Each row is a point on a landscape with many peaks, with its height.
A climber steps from a point to the highest of its 2 nearest points, and stops where none of them is higher. Distance is the straight distance between rows; heights are no part of it.
pogem height 54.8: [109 104 122 120  82 105  99 158  86  86  90 135  92  57  85 107  98  64
  94  96 126 113  68 110 104 125  92  84  51 120 104  92  69 139  63 124
  99  97  91  87 117 102 145 123 126 120  86  60  82 106  96  77  89 106
  95 134 127 132 110]
lumed height 32.1: [117  82 119 114  74  97  96 125 107  69 119 106  70 118  94 130 124 156
  87  80 113 107 115 108  28 144  99 113  96  98 106 105  54  90  72 111
 106  57  56 127  56 143 146 158  44 101  95  57  71 144  77  61 116  97
  86  82  98  57  93]
Reg height 62.2: [100 123 143 136 106  91 108 128  72 106  74 125  78  69  62  78 100  72
 127 102 131  63  65 127  69 170  95 101 103 120  64 114 122 142  46 126
  57 100  74  63  64 105 146 107 117  97 120  26  86  92  93  53 118  73
  73  87 102 112 152]
tidi height 43.6: [ 89  94  51  90 108 126  97  97 131  97  98  96  70  80 107 119  85  85
  58 108  82  92  99  51 106  90 103  91 109  99  78 116  56 119  57  97
  95  67 152 114 107  87 117 101 120 121  86 153 125  93  92 117  82 149
 110 137  96 105  81]
Malo height 43.5: [101  92 110 149  80  72 121  96  68 110 133  93 102 122  76 139 111  71
  96  70  92  96  68  93  91 109  82 127 141 130 124 114 144  76  75 158
 136  85  51  92 109  98 125  75 110  74 107  65  99  97  94 117 131  39
 128  87 119  81 177]
zun height 10.7: [119 110  46 114  98  62  98 136 104 108  72 152 147  81 140 101 102  48
  90 146 133  90  92  94 170  96 104 105  68 121 107  83 144 129  91 108
 123  93 123 105 113  69 105  65 131  77  77  73 103 135 122  93 136  94
 140 119 127 135 124]
solin height 58.4: [148  94  56 107  83 134  76  98 133  77 115  85 119 106 137 114  91  71
  90 114 107 152 129 100 118  76 118  64  76 129  92  40 112  81 156  88
 120 101  94  97  80  69 113  85 120 102 111 154  88  89 105 116  73 105
 105  97 111  90  81]
bom height 24.7: [ 82  77  74 125  62 126 135 123 147  92 114  98  24  88 130 147  68 120
  83  80  79  82  58 111  98  80 100 149  70 112  92  87  67 100  46 119
 131  20 110 125 118 111 128 126 113 113 101  96 110 173  78  95 115  95
 139 129  90 116  67]
dunu height 34.9: [100 130 164 114 114 116 118 110 116 100 116 170 125  84 103  82  83 109
 135 103 110 104 123 109 109 126  96 134  90  73 115  89 109  91  77 106
  43  77  93  20  91  84 115  76 140  80 136 115  98 112  90  64  63 113
  66 109  87 160 120]
gor height 34.8: [ 85 118 144 110  94  99  92  95 123  99 115  74  87 103  91  95  90 135
 102 128  68  84 127 111 131  52  99 111  80  45 120 129  32 137 111  60
  77 125  90 128 130 102  78 128  70 176  78 129  94 124  57  63  34 129
 123 129 132 161  58]
las height 26.3: [ 79  43  97  80  72 106 156 132 105 130  86 129  64  87  95  86 139 122
 159  97  78  78  61  78 121 116 104 114 104  84  99 100  99  52  45 129
 100  78 115  67 100 129 115  97 133  39 159  93 126 103  79 103 123 132
  86  90  55 109  90]
masu height 34.2: [ 99 110 132 101  97  71 103 102 106  84 128  99  88  83  73 144  88 127
  58 108 118 110  86 123  41 132 113  98 129  99 114 129  63 119  73 123
  60  86  69 104  69 132 132 137  76 138  94  63  63 147  97  71  80  79
  96 103 114  98 131]
Kas height 28.4: [ 98  90 104 112 102  91 136 115  85 108  64 104  98 107  87  87  99 112
 109 126  91 110  57  96  24  91 115 129 132  94  80 126 125 101 106  72
  95 127  77  96  44 149  68 139  80 103 103  80  83 102 100 122 131  75
 109  58  66  44 130]
Labom height 52.7: [100 107  97  93 121 111 125  51  87 105  73  98  99 106  75  66 122 116
  88  97  45  84  75  49  83  87 101 105 118  87  59 150  81 118  57  79
  41 148 162 120 119 112  57 138 121 101  98 105 110  70  91 148  97 120
  86 122 125  87 112]
Bagob height 21.9: [ 66  59 108  70 113 129 136 107 100 124  92  93  98  90  93  94 116 110
 135  98  97 102  50  75  52  76 130 121 109  74  97  97 121  64  99  63
 116 146 152 101  92 122  86 114 104  65 125 128  54 108  65 140  82  92
  84  98  54  54 100]
Suz height 22.8: [113  93  89 132 144  77  68 105 118  90  94  94 146 129 104 121 171 123
  84 105 132  99 130  47  84 168  66  99  81 105 103  72  95 108  89  72
  64  54  83 112 110 122 117  94  52  99  51  43 102 150 111  67  66  99
  91  84 155  81 126]
gamez height 26.4: [ 63 100 158 114  91  76 138 141  78  92  83  88  85  98  63  78 126 106
  87 142  95 104  83  85  62  97  71 124 132  58 107 129 116 153 124  98
  92 122  77  90  55 151 104 130  95  97 117  66  70 113  84 140 115  82
  75  83 117  77 127]
rop height 67.8: [117 107 100  71  75  95  82  76  96  98 103  56 151 108  93 140 172  91
 122  98 134  92 120 117 117 116  86  83 134 122 135  20 130  73 144 102
 136 112  52  94  69 113 116  35  97  94 126  83  54 128 113 139  53  65
 120  48 115 102 138]
nekol height 18.6: [111 133 109  78 114 101  83 114  81 127 104 132 110  87 120  83  93  64
 126 117 135  69 109 106 153 160  93 110  98 125  74  92 127  86 112  77
  82  64  93  73 110 105  94  69 100  67 113  76 102 112 100  80  95 116
  81  60  99 116 123]
puge height 21.1: [104  89  69 145 107 100  92  96  85 104 116 103 121 139 112  93 128  90
 103  99  81  77 118  40 163  92  33 135 103  93 112  78  97  88  89 117
  88  45  67 114 130 130 118  82 106  75  86  72  93 114 122  91 110  40
 133  88 158  74 153]
rez height 24.6: [ 77  84 143 152  90  70 155 135  75  89  99 120 105 124  83  72 118 121
  97 103  87 124 130  94 105  94  76 127 135  33 116 146 103 105  89 125
  92  84  59  73  82 140 129 136 112 114 115  78  96  98  69  82  89  76
 108  95  96 102 150]
rina height 40.2: [ 96  94  50  98  86 112 102 122 128  84  93 132  77  76 121 122  72  71
  60  97 109 100  96 100 115  83 134 101 104 109 101  87  94  75 104  98
 118  74 129  97  94  91 119  82 149  77 113 134 128 105  96 121 112 131
 114 143  71 108  81]
Nusor height 33.6: [ 77  91  71  87  89  77  74 109  82 125 100  75  92  91 102 133 141  40
  90 104 123  57 100  86 146 136 102 113 138 138  82  91  98  57 136 122
 110  67  77 121 110 143 131  41  79  37 124  69 137 109 101 107 160  75
 107 112 113  47 153]
kad height 12.3: [113 118  71  99  95  95  61  95 100 106  69 102 132  98 124  74 112  66
  78 137 123  95 102  74 173  96  97  41  77 101  90 105 120 127  87  97
  97 123 136  96 144  79 101  85 102 109  60 100 129 105 138  93 100 126
 110 130 118 112 107]
fuleb height 18.8: [ 54  89 130 146 150  60 137 110  67  86  45  61 105 153  83  82 139 127
 126 128  82  61  87  73  42 119  99 146 117  94  96 120 107 160 108  86
  80 138 113  62 107 114  81 145  52 118  58  61  99  85 106 107 121  67
 108  51 116  67 100]
sala height 21.4: [ 58  67 122 171 131  34 134 112  60  88  97  52 119 142 115  96 130 139
  99 140  56  82 123  66 107 120  84 162  99  78 129 121  97 110 102 118
 102  45  79  69 129 151 124 117  84  97  73  58 114 136  97  98 113  64
 117  50 150  94 131]
niva height 17.5: [ 76 103 133 105  83 120 111 114  67 108 118  96  94 101  80  89 109  90
  84  74  84  79 148 101 177  83  40  88 116  66 101 106  92  70 151 118
  85  93  92 100 151 101 109  41  87  49 150 142 114  68  87 114 104  65
  78 105 111  79 119]
Dorak height 40.0: [115 103 116 102  80 111  99  92 106  81 129 104 112 109 111 139 100  88
  56  83 108  98  86 132  97  98  89 114 143 125 143  80 133  81 140 133
 112  96  42  90  80  89 116  67 108  86 125  73  81  97  90 137 111  55
  92  98 117 109 168]
vofun height 36.3: [128 120 120 107  95  69 121 111 100  78 122 102  90  80  78 124  78  87
  83 111 132 104  84 137  30 113 120 105 115 114 118 114 112 120  98 125
 106 123  62  84  38 115 100 125 127 125 108  72  59 134 107 107 109  59
 113  91  84 107 135]
Totid height 24.5: [110 100  57 120 124  86  54 121 137  79  92 119 134 104 139 136 131  62
  78 122 115  92 113  72 110 139  98 110  83 145  82  86  69 113 122 107
  52  75  95  92 108  93 113  86  53  93  60  71 103 136  91  66  78 100
 112 126 143  81 124]
Gupo height 46.9: [ 89  81 105 133  89  69 148 119  84 115 104 112 112 122  85 120  98 116
  91  88  84 136  80 127  93  98  98 108 100 126 124 127 138  72  62 147
 129  76  92  77 141  77 136  95 142  96  92  78 113  96  76 105 108  74
 101 111 108 105 139]
Girap height 27.5: [109 109  74  63  65 120 111  83 111 101 117 110  38  83  64 129  62 123
  87  70 103  95  68 125  58  92 124  67  91 110  70 138  93 115  80  97
 122  98 100 142  88 117  90 122  78 104 121  96 118  91 129 102 141  97
  76  94  83  60  52]
mub height 55.8: [ 95  96 106 129 103  90 160  91  89 106 115 124 100  99 102  84 120 112
 104 101  46 105  52  50  74 119  98 111 104 112  55 126  79  95  21 105
  53  91 116  73  97 121  93 125 124  86 104  88 113  86  79 110 117  98
  90 112 102  95 122]
Vekad height 49.4: [102 103  61  77 139 100 105  33 124 116  82  84 107 128 113  61  70 128
  85 105  34  96 141 112 141  43  85 107 104  66 117 128  68  87 107  92
  78 118 152 131 123  55  95 100  81 133  87 151 128  88 125 117 105 164
  99 119 126 132 101]
bul height 15.2: [ 96 100  47  60 134  80  48  78 115  98  64  50 112  85 102 105 144  96
 102 119 123  97  81  76 109  99  74  45  92 113 120  62 110 127 107  94
  88 150 143 155 114  86  74  80  43 132  54  80 101  97 126  99  93  97
 125 115 126  73  67]
Rad height 68.4: [ 61 133 138 107 132  66  96 117  82  68 105  82 102  99  89  48  74 134
 106 117  87  86 152 125 119  40  80 124 100  33 114 159  93 123 173 109
  80 175  89 100 118  77  69 117  55 126  98 133  77  76  78  98 134  78
  97 143 109 107  86]
zuf height 50.1: [100 133  94  82 109  96 116  54  74 104  71  74 100 104  75  34  65 112
  86 104  96  99  84  99  68  94 112  77 117  88  80 167 101 109  79  83
  82 179 154 108 106 109  83 128 117 130  86 122 115  41  99 121 113 123
  83 127  87 110 109]
mokud height 49.1: [112 130  92  68 100 105  83  88 131  63 153 113  69 116 113 127  60 135
  70  92  61  81 150 149  62  68 101 106  96 110 100 110  73 109 158 105
 126  84  73 120 107  63 108 108  87 138 107 133  98  92 122 110 133  98
  95 115  97 117  28]
Tebo height 59.1: [ 83  94 113 163  90  60 151 122  86 107  96 115  88  77  86  73 104  82
 125 104  98  99  25 100  56 148 112 136 120 119  78 130 121 145  44 138
  53  90  97  67  79 109 120 131 136  95 123  52 116  83  83  93 126  75
  92 104 101  99 149]
tiru height 23.6: [115  84  77 133  84  85 136  79 134 109 133 102  55 131 130 131 126 119
 121  52  59  90 126  77  88 140  83 110  78 122  99  97  83  58  41 130
  91  37  89  76 114 107 135 113  87  72 111  68 152 132  72  56 122 129
 103  89  75  92  87]
donem height 45.7: [137 132  99  90  90 121  77  93 121  64 151 107  99 138 134 117  72 132
  84  91 102  97 137 130  55 100 113 100  98 123  97 103  82  71 145  85
 123  74  53 104  74  87 123 110 103 101 103 116  71  97 114 101 106  81
  79  56  98 118  77]
rir height 15.1: [ 94 158 168 112 139  43  71 113  82 104  70 116 175  95 112  37  58  83
 133 114 108  82 114 137 143 149 115 130 101  90 106 146 132 118 112  51
  88  95 103  35 120  61  79  56 110 102  84 101 133  99 125  91 100 115
  71  68  99 176 119]
zus height 56.1: [ 90  73  42  74  82 151 106  45  88 146  76  60  78 115  96  93  83 122
 116  97  83 121 124 103 121  70  89  67 126 117  85  70 114  74 133  96
 129 129 153 142 108  64  83 110  67  94 119 154 120  51 128 106 116 159
 121  94  87  87  74]
zulab height 28.7: [102 108 170  71  92 106  64  98  76  88  69 131 153  72  87  95  97  70
  86 117 127 138 117 137 138  94 105  98  94  88 152  73  93 126 112 107
  85 104  92  64 101  84  92  79 151 147  91 125  57 131 108  89  25 129
  91 117 108 147 117]
nopi height 7.7: [ 85 103  70 118 105 100  92 106  87 127  79  84 154 111 125  94 120  39
 121 107 123  95  94  92 183  84  82  85 107 141 103  51 136  86 161  85
 128 122  83 109 125  82  51  45  60  79  94  88  94  66 102 119 117  76
 124  91 114  71 146]
tofo height 19.6: [107  92 103  94  82 119 114 104 105 107 117 118  58 101 108 111 100 111
  99  75  83  80 121 102 152 117  86  72  81  97  99 107  66  66  97 127
  99  90 115  85 143  93 123  75  84  48 125 118 157  79  92  77 122  98
  85 102  89 107  81]
nupo height 58.5: [ 76 122 154  99  88  94 107 149  61 112  60 125 100  54  62  79  93  60
 116 118 115  82  73 101 130 125  69 111  82  92 121 115 101 144  71 148
  64  96 100  56  93 121 139 109 157 106 116  45  97 102 121  81  94 110
  72  97 117 127 135]
zudap height 47.7: [105 158  55  97 142 106 115  68  94  94  97  73 109  90  86  52  68 126
  66  86  65  84  92 110  67  62 120 102 123  83  68 169  70 122  55  85
  98 133 141 130  98  80  82 113 137 152  68 129 112  55 130 126 122 102
 112 147 102 130  71]
Gos height 47.9: [132 111  93  80 143 108  93  76  94 139 100 110 132  97  90 109  76  77
  80  93  97 142  76  81  87  84 114  77 109 114 113  83 139 104  79 116
 117 135 139 102 125  45  57  83 119 126  90 131 117  78  97 131  69 129
 100 120  87 137  96]
vemi height 29.9: [106  85  98  70  68 114 109  94  90  93 111 110  52 129  93 131 106 147
  91  95  97  84  91 104  22 105  98  96 107  93  71  97  86 105  75  88
 117  49  97 135  49 145  96 147  93  80 117  90  88 127 111 101 120  97
  67  57  57  62  88]
kofo height 20.3: [141 146 103  75 106  82  48  95 108 105 107  86 132  96 132  83  72  62
  98 102 124  86 145 132 132 130  98  68  89 113  88 107  94  81 126  74
  80  87 105  89  92  88 115  54  92  89  92  80 107 111 132  63  91  98
  87  92 104 116  77]
Valup height 16.5: [112 100  97  81 140 107  51  84  92  93  50  67 122  94  86  70 131 101
 118 114 113 116  71  76  82 107 112  68  96 121  93  81 129 123 109  62
  76 172 129 124 106  81  44 111  88 119  53  75  66  76  92 106  85  88
  99  83  98 100  87]
zesap height 56.4: [107 109 151  74  74 132  82  77  44 105 141  68 138  60  64 102  68 123
 104  54 111 188 120 117 106  83 129  46 114  71  90  63 111 106 130 111
 137 164 136 122  65  34  40 114 130 151 133 143  72  99  88  97  91 168
 104  96  81 108  48]
pomun height 52.4: [ 83 106  75  98 120 105  99  43  88 121  96 101  84 129  92  66  65 144
 120  99  57  89 138 139  93  69  99 106 111  99 106 141  93  76 136  98
 108 148 135 131 110  56  95  98  64 104 112 127 108  28 130 127 139 166
 106 111 109 108  71]
bado height 44.1: [112 116 129 122 130 122  82  69  92  87  95 155 175  94 125  61  55  96
  74  85 102 143  94  92 116  92 119  84  99 116 102 127 108 113  78  96
  94 119 127  69 137  39  71  71 134 116  61 133 125  72  98 118  69 134
 106 166 110 143  99]
Bituk height 5.0: [112 107  78  93  84 113  57 104  93  98  91  69 101 115 100 130 119  75
  84  91 107  82 105  84 133 127  62  53  83 151  90  83  94 124 149 120
  93 107  58 129 116  92 116  74  48  92  96  78  86  89 104 126 134  79
  90 105 151  48 107]
Fim height 52.1: [119 128 111  63 113 147  96  80  84 108 136  92 116  70  83  75  42  99
  78  55 133 153 102 111  77  69  97  70 123 102  98  86 128  97 108  95
 119 136 127 112  93  47  72  86 140 131 129 156  75  65  97 137  89 132
  93 117  67 108  67]
Kefu height 27.6: [ 86  60  83 122  66 114 114 106 130  82 123  94  35 117 100 135 102 164
  86  76  55  63  67  75  55  83 103 145  92  99  77 109  54 104  63 122
 116  34 112 121  88 131 102 151  87  79 119 101  94 142 102  99 134 115
 107  80  66  56  65]
dis height 24.3: [ 56  70 129  80 105 145 140 110  98 138  64 113  83  79  74  60 116 134
 163  85  94  77  71  64  96 108 111 121  84  67  77  93 101  69  76  80
  90 104 139  57  94 140 106  95 143  32 157 105  98 114  55 125  75 126
  73 104  60  95  71]
Mupak height 53.6: [122  94  70  84  91 141  75  92 147  75 141 106  91 103 133 110  82 118
  74  84  99 130 161 104 113  56 115  86  84  99  78  73  69 109 186  85
 114 113  86 114  82  51 109  94 106 115 136 179  87  78  95 104 116 135
  99 117  97 111  50]
mefet height 32.5: [ 75 125 152 104 110 113  62  82 127  95 100 117 125 111 106 110  81 104
  71 124  75  99 131  94 138  85  89 114  88  75 126 105  65 158  94  86
  73  94  86  93 140  78  66  74  84 180  55 143  90 122  80  55  16 115
 104 144 132 150  86]
tekis height 3.3: [ 82  61  72  85  54 144  84 115 112  99  92 112  42  95 111 131 117  89
  72 105  75  92  75  68 126 115  70  85  80 105  82  88  93 124 112 123
  76  94  65 121  92 123 125 104  95  58 139  86 109  80  99 132 133 101
  88 126 144  47 107]
Mudit height 36.4: [126  95  66  81  69  89  70 120 100 106  98  95  97  91 123 144 113  48
  87  94 120  89  63 139 101 128 137 107 128 135 112  78 107  84 121 122
 125  67  39  98  74 123 157  49 119  63 128  62 115 115 119 111 121  79
 109 107 106  85 154]
gerup height 17.7: [ 93 104 106 121 142  61 115  99 100  95  63  65 125 110  87  60 106  97
 118 131  97  80  70  77  57 123 118 112  93 102  91 139 112 131  84  73
  81 150 139  84 114 106  79 123  80 124  51  60  83  87 116  99  83  67
  94  83 104 105 100]
sibu height 33.4: [ 88  94  93  82  71  81 117  99 112 116 107 105  98  91 123 126  77  63
  83  92  95  98  27 136  87 117 149 139 133 137 108 113 135  79  99 108
 130  70  48 130  62 131 101  75 114  56 145  71 138  92 117  92 148  65
 103  93  60  84 137]
mirid height 30.8: [ 60  59  97 120  91  84 121 121  87  86  97 119  95 102 108 125 111  81
 121 110  84  89  35 102  65 104 141 168 137 136  94  90 117  83  93 105
 104  82  49  95  60 155 106 119 119  58 132  78  89  97  90 114 139  65
 107  74  70  55 146]
sek height 40.7: [102 115 130 134 137  80  67 100 119  84  89 120 134 104  83 102  53 105
  75  75 104 125 112 122  69 104 130  86  99 123 128 177 103 118  85 106
 117  98  99  90 124  57  94  91  93 128  55  94 132  70  89 105  94 117
 102 139 108 155  87]
Pog height 27.9: [ 87  92  72 112 136  92  91  95 102  78  99  64 103 144 116  77 112 118
 117 114  76  88 116  78 121  58  79 136  64  74 122 118  93  97 119  99
  90 102 116 124 137  89  79 105  56 113  48 110  96  86 118  88  91  79
 118  96 158 101  70]
zaga height 22.9: [ 88  69 106 132 108  91 126 108  65  96 125  78  93 129 101  86 118 124
 119 109  86  91  98  88 113  79  45 145  97  53 126 103  98  94  85 133
 103  57  64  80 115 156 142 129 106  81  96  87  78 101  94  99 107  47
  95  74 134  75 136]
filav height 63.6: [118 116  55  69  87 122  66  74 114 104 112  78 133 108 121 117 129  86
  99 122 111 109 108 107 100 114 112  67 105 121 109  10 116  81 155  78
  99 106  75  97  43 108  88  66 111 113 104 119  59 125 107 122  57  72
 113  77 108  83 129]
fenog height 46.5: [101  96  57  99 116 110 111  54 122 107  85 101 107 130 147  79 112 120
  80 114  45 101 128  65 126  87 105 102  92  93  79 113  85 100  61  84
  77  70 170  87 133  83 103 112  97 136  57 161 140  83  96 118  78 150
 104 108 116 133  97]
buti height 18.3: [105  74  78  47 111  94  92  65 111 109 104  81  72 101 107 156  99  91
  92  68  93  74  34 106  50 124 140 115 142 166  75  89 112  81 101  80
 105 102  92 145  89 103  54  90  47  92 114  98 101  94 114 117 144  81
  95  89  62  55 102]
selu height 16.8: [102 132 134  92 138  89  94  83  79 108  89 125 141 109 124  29  60  90
 101 111  88 103  95  99 125 158 105  98 110 111  54 130 114  82 113  73
  81  60  97  45  99  89  76  78 130  83 120 106 137  64 102  92  99 121
  68  73 101 139 114]
limi height 16.7: [108 101  67  53 125 113  71  68  90 117  91  83  79  90  78 134 117  93
 112  70 136  97  72  99  49 127 116  71 101 178  70  67  93  81 108  66
 116 124 100 160 102  90  55 108  45 102 102 105  89  99 109 112 102 117
  84  69  71  66  56]
maza height 24.9: [147 105  81  68  78 110 101  97 107 119 116 101  71 107 100 154  87  82
  70  81 116 110 108 123  78 106  91  28  84 119  76  78 104 111  82 117
 117  67  87 127 105 104 134  95 104 104 103 103 105 103 131  91 101 100
 101 106  95  84  77]
kanu height 36.0: [101  59  71 106  51 123 114 133 138  79 104 127  41  85  79 147  87 107
 116  81 110 122  92 118 112  56 108 104  74 107 113  74  96  87 114 121
 145 117 106 106 106  91 128 114 123  87 113 114 114  91  83  97  92  82
 110 127  58  68  72]
boniz height 60.0: [105 101 158  62  58 114 101  98  58 102 119  68 112  54  44  98 108 121
  95  86 134 161 135 115 108  86  94  28  72  50 128  60  87 122 134 123
 137 155  96 130  61  78  60 127 127 140 116 121  56 127 100  90  64 131
  90 107 111  98  40]
fud height 42.1: [126 132 125  88  99 155  99  97 105  88 133 128 116 102 103 108  76 103
 114  79 108 121 138 154  75 130 111 101 105 152  89  81 118  52 127  87
 134  67  45  68  75  78 120  78 129  93 136  96  78  80  86 116  95 101
  74  74  83 138  98]
rup height 30.2: [105 131 175  92 120 101  71  71  95  86  90  99 158  75 102  70  79  98
 109 120 118 110 106 113 115  71 110 110  73  56 122 113 106 151  97  89
  53 138 107  86 126  80  49  85 109 165  61 138  85 128  92  81  40  90
  91 132 102 159  86]
Bila height 31.7: [115 111 172  54 101 129  98  80 105  98 103 149 124  60 113 103  83  91
 101  95 104 123 156 137 134 101 105 104 109  60 137  87  83 118  93  90
  58  73  86  55  70 103 104  67 169 115 125 144  95 127  81  63  14 142
  82 111  88 143 104]
Zivi height 13.7: [ 98  98 157 120 114  41  54 125  75 100  81 117 156 134 100  83 106  62
 120 130 117 106 137 120 132 143 101 114  94  80 117 130 105 121  89  73
  81  69  97  63 123  93 109  86  99 101  63  93 117 123 123  48  58 117
  93  51 109 157 141]
lafut height 32.2: [114  45  82  91  49 146 104 137 134 101 116 143  19 120 111 144 103 115
 131  70 114 104 126  95  97  68 116  93  68  99  78  48  88  64 104 107
 144  45  83  81  95  94 143 104  99  53 131 114 105 112  85  94 121 113
 101  87  45  75  49]
Tusin height 28.8: [111  79 101  93  79 125 126 133 106 119 102 141  68 103 108 109 114 104
 158  81 116  95 108 119 108 139  99 119  90 110 102  46 111  44  75 107
 113  63  70  53  71 119 148  84 119  43 155  84 103 115  88  66 108 118
  97  64  47 104  88]
puzun height 20.1: [ 55  87  81 135 117  51 109 115  77  71  89  75  90 133 123  79 117 133
 106 144  61  83  64  65  60 139 109 151 106 102 102 107 125 125  90  98
  71  57  92  77 101 137  85 132  81  81  66  34 117  94 104 104 129  74
 101  47 124  93 129]
Fodu height 67.9: [ 89  88 114  70  80  97 109  97 107 108  94  59  68  71  64  96 104 133
 116  94 109 100  87 109  87  34  93  66  92  45 129 100 128 116 119 107
 134 163 112 147  76 110  63 106  76 134  98 112  57 119 122 115  95  81
 105 102  71  91  26]
sovog height 39.3: [123 128 100 112  83  96 103 122  91  75 118 111  99  77  82  53  79 103
 103  87 118 139 130 118  80  35 147  95  96  50 100 137  57  85 102  81
 140 152 139 116  78 126  81 170 131 120  74 151 101  90  96  84  92 116
 116 101  80 110  82]
dule height 26.0: [131  86 113 102  93 104 117 105 147 122 130 129  77  95 138 153 128  82
 113  86 110  96 113 101  74 155  97 109  83 125 111  38  85  73  37 116
  78  25  89  42  87  98 158  77 114  69 101  84 118 149  86  52  87 140
 110  94  74 134 102]
keka height 22.5: [147 106 123  72  65  86  82  84 112  91 119 109 100  79 110 112  85  71
  60  95 133 119 151 137 112 121 103  28  76  86 120  87  89 109  99 110
 110  73  85  87 101  96 160  88 126 117 109 107 106 106 114  65  58 122
  96 105 118 127  82]
rukek height 60.2: [100  62  65  82  85 132  95  83  73 116  57  69  97  86 103  76 133 112
 127 104 113 147  99  86 132  81 113  28  85  75  84  71 122  65 109  58
 127 142 142 123  98 107  91 115 122  82 108 138 113  79 113 106  95 129
 100  77  78  78  54]
fuvit height 6.3: [ 96 118  79 100 104  97  40  85  61  99  69  54 134 104  90  79 113  57
 125 113 121  71 107 106 157 111  78  60 106 139  67  78 122 123 159  75
 122 109  72 122 144  81  85  74  58 105  88  61  58  74 134 134 149  58
  89  68 131  85 126]
tisad height 41.8: [ 92 110 121 125 105  97 134 137  81  84 129 113 116  94  71 101  87 115
  80 101  97 125  99  94  34  65 110  96 127  76  97 119  79 119  79  85
 145 134 125 111  65 100  80 149 118 154  87 150  79  86  70 132 121 113
  79  85  46  95  76]
sir height 38.0: [117 142 148 101 134 150  95  97 102  97 122 163 128  84 116  75  56  87
  92  95 112 111 106 127  59 115 120 129 118 115  95  68 110  64 102  90
  73  78  93  32  64  66  99  79 163 100 125 124  66  95 100 105  64 115
  75 100  78 154 126]
Zimez height 20.2: [ 83  56  98  54 102  97 107  67 121 110  84  82  74  99  75 106 119 110
 138 104  94  71  52  93  57  91 128 121 136 106  84 101 117  78  96  52
  98 143 149 136  84 130  40 102  73  72 124  97 101  92 103 119 101  94
  94  79  33  56  79]
pezu height 1.6: [ 79  50  50  83  74 110 123  89 121  94 107  88  41 126 108 117  88 107
  79  85  42  95  75  64 104  53  79 111 104  83  88 101 101  79 124 116
 110  87  83 122  89 139  98 100  96  64 134 108 128  90 105 144 126  90
  97  99 111  29 105]
fevo height 37.9: [113 130 125  94 112  61  83 119  95  75 113  91 117  95  84 101  59 113
  75  96 120 120 110 148  58 106 123  79 111 104 105 147 114 110 126 100
 108 154  65  91  94  78  96  99  91 139  90  86  86 102 120 108 112  67
 114 125  90 118  94]
seg height 31.5: [ 90  77  72 118 129  98  68  89  89 130 105  69  82 123  82 107 155  91
 132  87 126  41 114  71 140 133  67 133 113 123  99  81 105  54 135  90
 120  62 101 101 124 130 110  66  58  32  98  64 128  86  99  88 132  59
 108  76 109  40 111]
tedel height 13.8: [ 92 107  35  98 114  98  50  99 122 129  32  75 120  93 120  82 141  74
 100 132 135  77 122  63 137  98  88  43  47 130  74  78  92 124  93  69
 101 114 153 134 126  78 110  96  39  90  29  92 144 113 120  74 115 139
 107 122 133  81  65]
Tal height 29.6: [ 97  74  46  95 103  95  82  90 115 108  83  77  75 126 105 103 125 117
 121 114  95  69 117  84 128  95  78 106  85  97 114  88 101  67 121  84
 104  95 119 143 114 120 106  98  43  72  80 105 126  78 117  77 107  92
 112  90 113  50  64]
Pom height 26.2: [ 99 112  55 143 144 100  73 101 139  82 109 102 125 114 151 102 101  86
 102 105 109  54 107  37 127  99  73 155  80 109 111 106  93 117 125 101
  72  98 119  93 121  97  74  86  37  82  59  74 114 120 105  96  91  80
 116 114 159  85 114]
pafa height 21.6: [121  90 108 135  71 102 137 107 146 114 141 118  65  99 102 117 134 127
 106  83  80 119 151  74 128  98  74  95  53  57 110  94  68  76  51 129
  84  54  99  87 125 106 117 100  83  64 115  67 129  97  75  51  64 110
 109 117  87 104  95]
vus height 9.2: [ 92  97  71 126 102  53 101 126  90 121 101 103 154 105 117 108 130  50
 115 119 134  65 115  94 171  72  82 112 106 101 139  64 154  90 109 121
 119 115 114 106 148  73  85  42 101  80  89  92  91 142 124 108 118  58
 146  86 113 105 127]
Tumu height 15.0: [124  96  62  79  99 125  91  73  80 137  86  96  79  99  81  99 104  83
 118  76 145 117  75 116  71 135 119  72  98 140  58  88 102  61 130  67
 103 118  63 143  88 130  53 126  67  84  98  74 133  49  96  64 103  95
  93  83  78  42  91]
lemog height 50.9: [ 72  95 114 131  89  97 149 136 104 114 107 121  61  80 102 113  79  88
  85 107  67 105  63 100 119  95  77 104  82 111 114 100 102 123  32 146
 101  68  93 101 139  83 127 119 134 112  92  76  98 115  69  98  97  97
 122 155 118 136 134]
naliv height 44.8: [ 97 118  76 116 121 111 153 103  97  66 127  98  98 100  84  71  44 110
  57  98  72 112  84 104  50  56 120 139 127  68  91 150  78 109  54  85
 112 108 119 105  79 114  81 147 143 155  80 149  78  89  93 152 102  73
 120 138  89 119 107]
tanon height 63.9: [102  78 117  58  75 115  98 104  90 106  82  70  73  75  77 114 117  96
 118  96 117 150  83 112 115  72  98  37  86  69 127  53 126 103  96 109
 122 147 133 137  77  73  94 111 124 119 114 133  74 105 100 120  76 112
  99 104  97 113  60]
ruve height 71.6: [ 63 134 109  83 103  82  99  92 102  80  92  59 105  80  96  73  89 126
 102 132  99  86  99 115 112  29  95  94 118  41 126 146  86 107 116  98
  90 190 126 131 133  93  69 112  79 148  83 108  74  82 108 102 107 110
 106 135  78 123  52]
dob height 37.1: [115 100 125 107  89  77  94 134 124  76 129 104 105  85 107  86  85 115
 115  86 114 130 130 112 103  49 116 113  72  40 108 128  56 118 111  77
 105 110 103 109  97 108  73 150 100 119  81 158 101  97  45  77  41 114
 131 100  95 135  75]

Two climbers start at each pair of points below. Name the first point that both come to, or write -.
fenog, Gos: tanon
lumed, tisad: -
Bila, dob: -

Where does a climber stop that starts at each point below?
lafut: ruve
zulab: rop
rup: Reg
